Each row is a point on a landscape with many peaks, with its height.
A climber steps from a point to whichever of its 2 nearest points has the largest rise for the distance, and stops where none of them is higher. Distance is the straight distance between rows; heights are no part of it.
Nasid: [ -7  -9  31  47 -68   3   0 -13  -4  17  53  27  -9 -54  34  11  12  18
 -13  40  -9]  height 213
Tekim: [-20  17   9  26  -9 -23  -5  29 -17  23  32   4  37 -55  45 -27  41 -11
  -2   8  -8]  height 544
bilef: [  36  -14    4   18    4  -28  -19   25   35  -19 -101   15  -46    8
  -40   41   15  -47   26  -42   39]  height 278
vize: [ -6  12   2  21   8 -18   5  35 -32 -11  49 -30  56 -38  30 -39  32  16
 -17  -3 -23]  height 486
rak: [-12 -28  -1  31 -39  10  22 -22  -8  38  66  -3 -42  -7  13   1  -1  46
 -33  31   2]  height 148
rez: [-21 -22 -20 -14  -6 -12  18  -4 -17  17  24 -11 -19  37   8  15   6  23
 -13  12  -6]  height 459
nepor: [ 27  18 -33 -43  26   9  -8 -12   4 -34  -2   9 -42  53 -44  17  -5  36
 -14   3   7]  height 345
tozu: [-18 -30  22  39 -74  10   6 -34   9  43 -16   5 -27 -48  19  37   5 -12
   1  28 -25]  height 262
Ladu: [ 18   6  -4 -31  -2   2  -9 -15   6 -51 -22   2   5  39 -45  12  15   0
  -8   5   3]  height 273
Mafos: [ 19  22  18   0   0  14 -17 -16 -13 -29  31  12  22 -41   6   4  13 -13
  -1   9 -18]  height 276
miraz: [-22  -9  31  36 -18  10   5  21   3   4  76   8  16 -28  21 -48   3  15
 -25  10   5]  height 92
Muv: [-20 -15 -26 -52  -9  11  30   0  19 -15 -48   2 -31  66 -44  32   2   6
  -4  -6  -4]  height 134
gatod: [-52 -11 -20 -37 -34  37  18 -30  18  52 -24  26 -48   9 -12  19 -38   5
   8  12  -3]  height 373
Vam: [ 28   0   0 -56  59  14   3 -11 -11   7 -11  29 -28 -20 -21 -11 -27  -7
  -9 -24  40]  height 98
Dera: [  4   9   5 -30 -15  37 -13 -47  11  11 -38  24 -22 -33 -19  22 -14 -42
  15  15  -6]  height 466
Vike: [ -5 -11  38  23 -68   9 -19 -17  16 -19  -1  45  -4  -6  22  47   2 -12
  23  21 -33]  height 281
doken: [ 17 -36  16  -1 -21   3  -7 -23  12 -22 -42   7 -50 -24 -41  43   5 -38
   0  -1   2]  height 81
vus: [ -2 -24  41  34 -65  -9  -7  -4   6 -21  42  32   2 -12   8  24   6   9
  -7  22 -12]  height 243
dis: [ 23  15 -13 -34  60   6  -4  -1 -18 -27  -7 -11  24   7  -7 -26  -5  -5
   2 -25  17]  height 120
fad: [-11  -8   5 -12  14  16   6 -17  -2   0 -18 -28  17  -4 -32 -11  -4 -22
 -15  -1  10]  height 24
Daf: [  4  14 -11 -60  35  42   6 -28  -1 -25 -61  25 -17   3 -13   6   5 -53
   1 -11 -19]  height 245
lides: [  9   8  38  35 -40  -1 -29 -12  -2 -19   0   0  32 -39   1  14  23 -21
  -6  26 -38]  height 228
kovu: [ 31  29 -31  24  74  21  -2   7 -13 -15  65 -46   0  -9  45 -64 -42  32
  10 -25 -37]  height 208
Molo: [  2 -25  20  37 -53 -48 -21  31  10  -8 -29  15   7  16  22  44  30 -20
  29   6 -12]  height 419
sozi: [ -3  10 -18 -53   2   4   9 -20  -3  50 -40  28 -61 -31 -33  15 -28   6
   2   0  27]  height 359
liram: [ -5  12   3  -4 -13 -30 -27  17  -3 -26 -18  20  22  17  17  24  40 -19
  26   4 -19]  height 356
nos: [ -20   33    1   31   48   33    6   34    2   17   61  -23   31   -7
   35 -100  -27   29    8  -20   -4]  height 224
keso: [ 23  30 -28 -10  55   7  18  23   9 -11  -4 -28  46  55 -33 -35 -33  31
  -5 -27  42]  height 484
damu: [-24 -55   8   5 -47 -10  19 -22   8  19 -11   9 -42  -8 -10  41  -7 -12
  -9   4   5]  height 211
geso: [ 27   2   6 -41  31  -5  -7   2   6  -9 -48  25   6 -11 -35  -6 -18 -26
   6 -27  53]  height 142
misi: [ 11  -1 -12 -11  70  16  18  -7 -10  28  20 -34  -1  -7 -13 -54 -39  13
 -20 -20  29]  height 12
vufi: [-27  15  21   2 -22   6 -15  29  24 -14  31  27  43  35  12 -19  -9  14
  16  11   5]  height 566
fek: [ 14  -3  -5 -18  29 -38  14  42   5   7 -53 -12  52  13  -5  -7   9 -24
  15 -39  50]  height 545
gonun: [ -7 -12  29  62 -60 -39 -37  16  16  22 -22  38 -20 -16  28  37   7 -12
  39  13 -11]  height 480
sis: [-24  22  20  21 -14   8   3  14 -14 -15  38  -9  51  34  29 -21  17  32
 -10  27 -59]  height 177
lilo: [ 26  24 -23 -70  64  22   6 -17 -29 -34 -44   9  -5   3  -2 -24  -4 -27
   8 -35   5]  height 170
Zaduv: [-34  19  20   4 -29  -8 -21  13  20  22   8  44  27  -4  35  -9   7 -12
  29  17   6]  height 664
muvi: [  7 -18 -23  20  35 -19  26  27  -8 -17  46 -52  14  51   0 -22  -6  48
 -19 -16  12]  height 340
kabe: [  5  -4  31   6 -26  10  -2 -18  -9 -45  32  -6  22  28 -26  13   0  25
 -22  19 -22]  height 158
dum: [  0 -13 -12 -41  42  30  22 -18 -19   5  -4 -10   7 -29  31 -10  -4 -39
  -8 -20  -6]  height 264
Luso: [ -8 -20 -30 -41  47  -8  39   4 -18  24 -16 -42 -11  25 -13 -12  -8  -3
 -22 -19  10]  height 298
foz: [ -3   5  10   6 -30  15 -23 -33   7  46 -33  23 -37 -67 -10  25 -14 -28
  11  12  13]  height 668
Tapo: [ -6  -8 -10 -15 -28   6   9 -18 -10   6  12  24 -24  -6  52  49  23  -7
   3  22 -37]  height 442
gisav: [ -6  17  -5  45  29 -12  16  48  -6  16  55 -39  40  13   6 -80   0  47
 -20 -17  31]  height 283
lelu: [ 12  13 -40  23  47  20   9 -22 -12  37  49 -45 -39  19  23 -24 -31  34
 -21  13 -43]  height 268
gizo: [-44  -1  12  10 -56  23   3 -34   3  53  -8  17  -7 -19  16  11  -9   5
   7  34 -22]  height 306
bez: [ -2 -16  37   6 -44  15  -8 -33   2 -42 -26   3  10  20 -28  24  11 -13
  -6  23 -32]  height 189
vupi: [-15 -10  39  46 -47 -12 -26  24  19  14  12  37   9 -42  44   6  14 -29
  28  12  -6]  height 559
kifu: [  9   6  21  41 -34 -43 -36   8  26  19 -47   0   1 -17 -29  31  15 -18
  26  12  20]  height 497
Vara: [-28 -24  -4   5 -23 -27   7  11  -8  30  11   4  -2  -1  36  13  19  -3
   2  17 -10]  height 542
Keba: [ -1  -6   1 -28  33  -2  15  15 -27 -14 -12 -17  47 -38  39 -25  12 -45
  19 -33  -3]  height 343
dal: [-19  -5 -23 -16 -35 -26   1  12  23  33 -50  17 -16  45 -34  31  -5  18
  15   1  40]  height 500
kodap: [-16  -3 -15  28   0  26  13 -34 -13  56  53 -35 -39  10   2 -21 -19  46
 -29  31 -25]  height 194
kib: [ -3   4   4  -2 -18 -11   1  21  21 -22  22  26  25  63 -14  11  -9  36
   3   7  27]  height 501
ful: [-31  -9 -18 -23 -63  33   1 -53   2  21 -15  43 -57   4 -10  42 -38  41
   7  32 -20]  height 289
Netu: [ 12  -2  11   0 -50  27  -8 -33   7  -6 -18  41 -28 -29  46  63  14 -27
  17  32 -35]  height 348
gira: [ 20  16 -11 -33  -6 -20 -20  -8  13  11 -48  35 -49  -5 -45  31  -9  -2
  11   0  36]  height 260
godu: [  4  31 -19 -21  24  -9 -10   4 -23 -28  -3 -22  48  32  15  -2  30   3
   6   1 -36]  height 237
kiza: [-13 -35 -10  11  22   1  28   4 -14  -6  44 -47  -7  44  14  -7  -6  27
 -30   1 -31]  height 388
bula: [ -3   2   2 -36  37   8   7  -2  -7  50  -5  22 -18 -29  12 -23 -35 -14
   1 -21  45]  height 56
gor: [ 22  10  -2 -11  29 -25  -6  31 -13 -52   0 -10  55 -14  -4 -14  16  -9
  11 -36  20]  height 87
sasid: [ 34  -3  37  45 -24 -54 -34  48  18 -36 -34  10  24  -7  -3  30  39 -24
  24 -11   6]  height 367
geku: [  9   0  -8  -7  31  33   8  -5  -7 -35  73  -6   6  -7  48 -16 -12   2
 -10 -10 -29]  height 79
vozos: [-20 -11  17  38   4  15  15  29   7  -5  91  -2   8  22  29 -55 -16  48
 -13   7 -11]  height 108
Migu: [ 26  32   3 -20  41  13 -13 -15 -15   3  23  15  10 -61  12 -18  -3 -21
   1  -3   7]  height 358
dirub: [  9  13 -26  14  55  34   4   0   2   8  83   0 -19   8  65 -47 -38  20
   1  -8 -26]  height 133
keke: [  7  -3   0   6   4 -48 -13  40   0  17 -40   4  19 -12  16   5  28 -33
  25 -22  34]  height 657
Lagiv: [-11  -2 -41  -9  49   1  22 -11 -22  48  16 -46 -27  25  -1 -22  -7  20
 -27   4  -9]  height 361
Nipe: [ -4   7 -16 -46   3  54  13 -49  -4  -7 -30   8 -37   3 -15  22  -6 -20
 -15  13 -36]  height 333
zefep: [ 31  16 -26 -18  49  31  -5 -17 -12 -67  46 -17  -7  15   6 -13  -4  14
 -11  -5 -36]  height 39
fiso: [-26  -2  -2  -7 -17  43  12 -48   6  29  20   0 -23  -4  12  10 -17  10
 -18  30 -25]  height 369
Zapu: [-22  20 -10  -8  13  16   0  -9 -18   5   9 -25  28  39  33  -1  10  14
  -1  23 -57]  height 201
zesa: [ 30  -9  29  62 -41 -41 -45  19  35 -26 -57   9 -24  -3 -30  54  18 -20
  35 -12   7]  height 421
govu: [-24   4 -19 -38  13  36   8 -32  -1  47  -5  -1 -42 -13 -16  -1 -28   3
 -14   7   8]  height 485
giloz: [  8   4  13  -3 -33  -2 -19 -25  17 -36 -63  13  -6  32 -54  35  12 -18
  10  11  -3]  height 227
fadeb: [-16  16  38  29 -46 -27 -12  34  -8 -25  17  16  58  19  14   1  28  15
  -8  21 -38]  height 161
tun: [ 12   3  36  19 -13 -13  -9  17  10 -47   0  -7  57 -21 -31 -17  14 -18
  -2 -11  12]  height 64
lemap: [ -2  19 -25 -26  61  45  14 -24 -20  18  14 -31   5  -2  32 -27 -21  -8
 -10  -8 -31]  height 193
nen: [ 46 -13  23  30  -5 -26 -32  20  29 -59 -80  10 -15   3 -26  34  32 -51
  19 -24  10]  height 344
rogu: [ -5 -21   8  32 -10  22  29  -7  -9  24  74 -10  -9 -33  51 -15   6  15
 -34  19 -11]  height 114
Dode: [ -7  -1 -12 -21   5 -24  24  29  20  29 -57   5  18  36 -28   6 -10  -7
   9 -16  57]  height 470
ruku: [-14  -8  35  17  -3 -10   3  28  10   6   9 -12  51 -45 -16 -47  -3 -24
  -9 -11  30]  height 48
Pasat: [-10  -6 -13  15  18 -37  25  37  -5  18  36 -38  37  20  -6 -29  13  30
 -22  -8  45]  height 308
vumav: [-11   8 -16  -6  46  -9  15  26 -31  -6  29 -37  47 -15  47 -35  18   2
   6 -29 -16]  height 424
gemo: [-17   0  -6  20 -58 -40 -19  -1  12  45 -32  12 -20  -1 -21  27   1  19
  14  13  25]  height 595
ked: [  4  16 -18 -26  16   6 -12  -6 -28 -38  -6  12   8  14  33  25  39 -18
  18  11 -37]  height 293
gukav: [-16  -2   9   6  29   7  20  -3  -7  34   8 -37  32 -21 -15 -53 -11  -9
 -17 -10  28]  height 33
pon: [-22 -29  22  39 -57 -19   2  -3  12  41  29  29 -30 -48  15   5   6   7
   1  15  32]  height 182
tamib: [ -6  16  -8  18  56  14  17  36   7   6  32 -45  57  24  -2 -90 -39  38
  -2 -33  20]  height 258
vid: [ 25  20 -33 -19  40  -1   4   5   0 -22   8 -30   3  55 -45  -6 -10  36
 -16  -8  19]  height 423
vavu: [ -9 -46   8   6 -76  -5   0 -29  14  -5 -34  14 -47   0 -49  47 -15  20
  -8  16   2]  height 173
dato: [  8  20  -4  -1   2   2 -15 -25 -12  38   7  13 -14 -61  -4   2  -2 -15
  -3  14  25]  height 481
muko: [-15  -8  -1  14  -6 -41  -2  27  -6  39  13   7   0 -37  29  -9  24 -16
   8  -1  32]  height 632
Vome: [ 23  17 -37   2  71  -1  -2  21 -23 -37  57 -44  12  32  41 -32 -13  32
   7 -29 -39]  height 284
Kepe: [  4  -3 -23 -38 -14 -13  22   9  20 -14 -99  11 -41  36 -53  33  15 -21
   1 -15  17]  height 171
zasig: [  6  29 -17  -1  39   0   9  24 -12 -24   2 -51  75  30 -11 -40   5  27
   1 -22   4]  height 554
zese: [ -7  -7  16  21 -11  12  -2  -5   7 -13  68  -2   2  36 -12 -16 -24  50
 -21  18   0]  height 131
nopo: [ 28  26   1 -20  11  -6 -29  -8   5 -13 -61  29  -8 -20 -28  16  15 -37
  18  -5  22]  height 188
vud: [  1 -39  24   2  -5  -3   9 -10   5 -17 -15 -12   0 -31 -14  17   8 -51
  -7  -2   6]  height 47
zal: [  32   -2   -8  -35    8  -27   12   29   22   -1 -108   28  -48    6
  -59   43   -3  -32   18  -34   55]  height 218
zamu: [ 17 -34   2  19 -64  -6 -17 -34  17 -24 -56  26 -74 -31 -45  73   2  -8
  13  -2 -10]  height 126
reka: [ 31  32 -40  -4  61 -11 -11  14 -11 -39  28 -35   7  64  -5 -11  -3  43
  -2 -10 -19]  height 357

For each start below, name the point where the climber stops.
Zapu => Zaduv
Kepe => gemo
ruku => foz

Call two points neighbours if one is among the 2 nearest of the other. Go from one point of each pair to the other, from neighbour to neighbour, staying as high as possible. Name the lowest point that can't be avoided.
keke / Lagiv => lemap
gemo / muko => Dode
gemo / Zaduv => sasid
